A landscape with many peaks, sampled at points; each row gives a point and its height.
A climber steps from a point to the highest of its 6 nearest points, and stops where none of them is higher. Distance is the straight distance between rows; heights are no part of it.
<9> (h 493): [-4,-8,22,6,-41,38,-9,27,-22,-2,4,67,44,-37]
<234> (h 755): [-5,7,14,-8,18,16,8,-37,11,-4,35,-24,-23,40]
<603> (h 906): [-25,32,1,4,17,0,25,-9,1,12,29,-30,-32,-19]
<661> (h 389): [43,-15,7,-21,19,-15,-35,11,10,2,-15,15,-8,33]
<91> (h 378): [34,-44,3,19,16,-27,-8,-44,44,-25,-13,-46,-9,69]
<149> (h 829): [-10,23,12,-21,17,6,0,14,-7,16,4,-2,1,-17]
<197> (h 685): [11,12,16,-30,27,27,-11,-17,0,2,17,-3,-6,31]
<17> (h 326): [-13,0,4,-1,14,-16,-1,11,5,26,-5,-8,-6,-7]
<462> (h 446): [23,-23,-3,-2,-37,-18,-30,32,-12,13,-15,64,17,-10]
<273> (h 791): [41,19,-19,-49,36,42,-40,25,-18,-28,-19,35,22,23]
<307> (h 248): [-28,-14,5,26,-21,-14,4,9,-3,26,3,10,14,-28]
<100> (h 777): [-14,16,5,5,23,-6,9,-12,10,17,16,-31,-26,2]
<551> (h 427): [-41,-21,-3,61,-34,-15,35,-11,2,4,-4,-27,6,-35]
<403> (h 822): [-2,39,10,-43,24,42,-3,-12,-12,-7,30,-3,-12,10]
<520> (h 861): [-36,37,4,-4,11,2,18,11,-7,15,35,-8,-13,-41]
<297> (h 694): [25,5,-13,-37,2,2,-31,38,-18,2,-23,42,22,-13]
<351> (h 868): [-12,50,10,-16,22,26,24,-22,-5,2,49,-12,-38,-4]
<189> (h 848): [-20,-39,-12,59,-52,-32,36,-17,3,-14,-41,-40,7,-12]
<81> (h 524): [-7,26,-11,22,12,6,43,-47,8,-15,42,-46,-62,10]
<294> (h 265): [18,-35,-17,24,10,-47,2,-8,29,-7,-39,-41,-11,18]
<39> (h 566): [11,-8,5,-1,-38,19,-20,39,-25,-2,-7,72,37,-25]
<329> (h 473): [7,-17,-7,19,8,-6,28,-58,28,-28,13,-67,-34,53]
<377> (h 790): [20,26,-2,-51,25,39,-21,21,-15,-12,-8,16,17,3]
<233> (h 186): [19,-42,-10,31,-39,-40,-22,21,14,17,-22,40,4,11]
<618> (h 762): [-4,-28,14,37,-34,-4,-6,18,-3,19,-3,45,23,-21]
<229> (h 361): [6,-12,2,12,27,-18,1,-23,26,0,-6,-41,-23,31]
<631> (h 673): [29,-2,-12,-14,-34,13,-35,51,-27,-17,-19,81,37,-18]
<253> (h 801): [-11,39,-6,-47,11,29,-7,33,-24,-6,-1,24,27,-37]
<406> (h 528): [-30,-33,-5,70,-51,-7,40,-15,-1,-9,-20,-33,11,-24]
<287> (h 817): [-27,44,8,-30,12,20,3,17,-17,7,22,11,1,-36]
<218> (h 885): [-34,0,-2,19,-1,-15,14,8,2,22,10,-12,-3,-29]
<216> (h 854): [-8,66,7,-34,19,45,23,-15,-18,-16,51,5,-30,-7]
<595> (h 173): [8,-41,-8,34,-24,-48,-9,14,15,18,-32,11,2,8]
<166> (h 258): [-6,-39,-20,44,-28,-43,9,1,15,13,-29,-10,9,-4]
<473> (h 380): [23,-15,11,-2,26,-5,-12,-28,22,0,5,-17,-15,49]
<62> (h 296): [7,-2,6,-14,11,-14,-13,19,-5,20,-10,19,12,-8]
<2> (h 838): [28,14,-3,-53,19,53,-28,-9,-14,-29,9,21,18,41]
<284> (h 752): [29,2,15,-43,16,28,-24,-20,0,-9,15,13,9,47]
<124> (h 764): [11,21,-12,-38,9,23,-21,41,-27,-6,-16,43,30,-24]
<186> (h 553): [23,-23,16,-19,8,7,-21,-41,16,-12,30,-3,7,67]
<32> (h 588): [-11,7,-7,16,20,-9,26,-33,14,-9,7,-59,-44,15]
<248> (h 832): [12,-59,-19,53,-43,-49,2,4,23,1,-43,1,1,7]
<318> (h 839): [-9,61,1,-48,24,54,12,4,-23,-22,26,6,-6,-14]
<651> (h 452): [-21,-1,16,6,-26,14,-3,20,-17,15,8,38,37,-38]
<222> (h 56): [30,-23,1,5,19,-40,-22,7,26,12,-24,0,-6,20]
<601> (h 513): [36,-7,4,-27,20,-9,-33,19,1,8,-20,26,7,15]
<274> (h 690): [-42,9,15,13,-18,7,12,15,-14,21,24,18,20,-48]
<579> (h 831): [-4,25,15,-19,20,27,12,-35,0,-4,42,-12,-28,21]
<668> (h 324): [24,-49,-16,44,-40,-47,-19,18,20,9,-26,29,-2,15]
<443> (h 687): [-21,19,8,-17,-1,6,2,22,-13,16,12,17,19,-35]
<428> (h 751): [16,21,12,-46,30,28,-21,8,-12,-5,-3,7,5,13]
<111> (h 814): [10,33,1,-51,16,65,-10,-11,-21,-28,22,13,17,27]
<223> (h 381): [-10,-21,-20,29,3,-45,18,-15,15,-2,-37,-59,-15,-1]
<646> (h 749): [-31,15,-21,28,3,-26,39,-14,11,-1,-2,-55,-33,-22]
<533> (h 505): [-29,8,28,9,-32,44,-2,21,-25,-3,23,51,41,-52]
<427> (h 534): [-12,-4,-21,22,2,-31,39,-25,8,-17,-15,-80,-32,-6]
<69> (h 597): [-5,-42,-17,49,-33,-47,20,-11,13,-4,-46,-36,5,-4]
<271> (h 272): [-14,-11,-10,21,11,-35,15,-5,13,9,-19,-36,-14,-1]

For each start below, name the point where the climber stops.
<294>: <189>
<111>: <603>
<403>: <603>
<222>: <2>
<579>: <603>
<287>: <603>
<661>: <2>
<297>: <2>
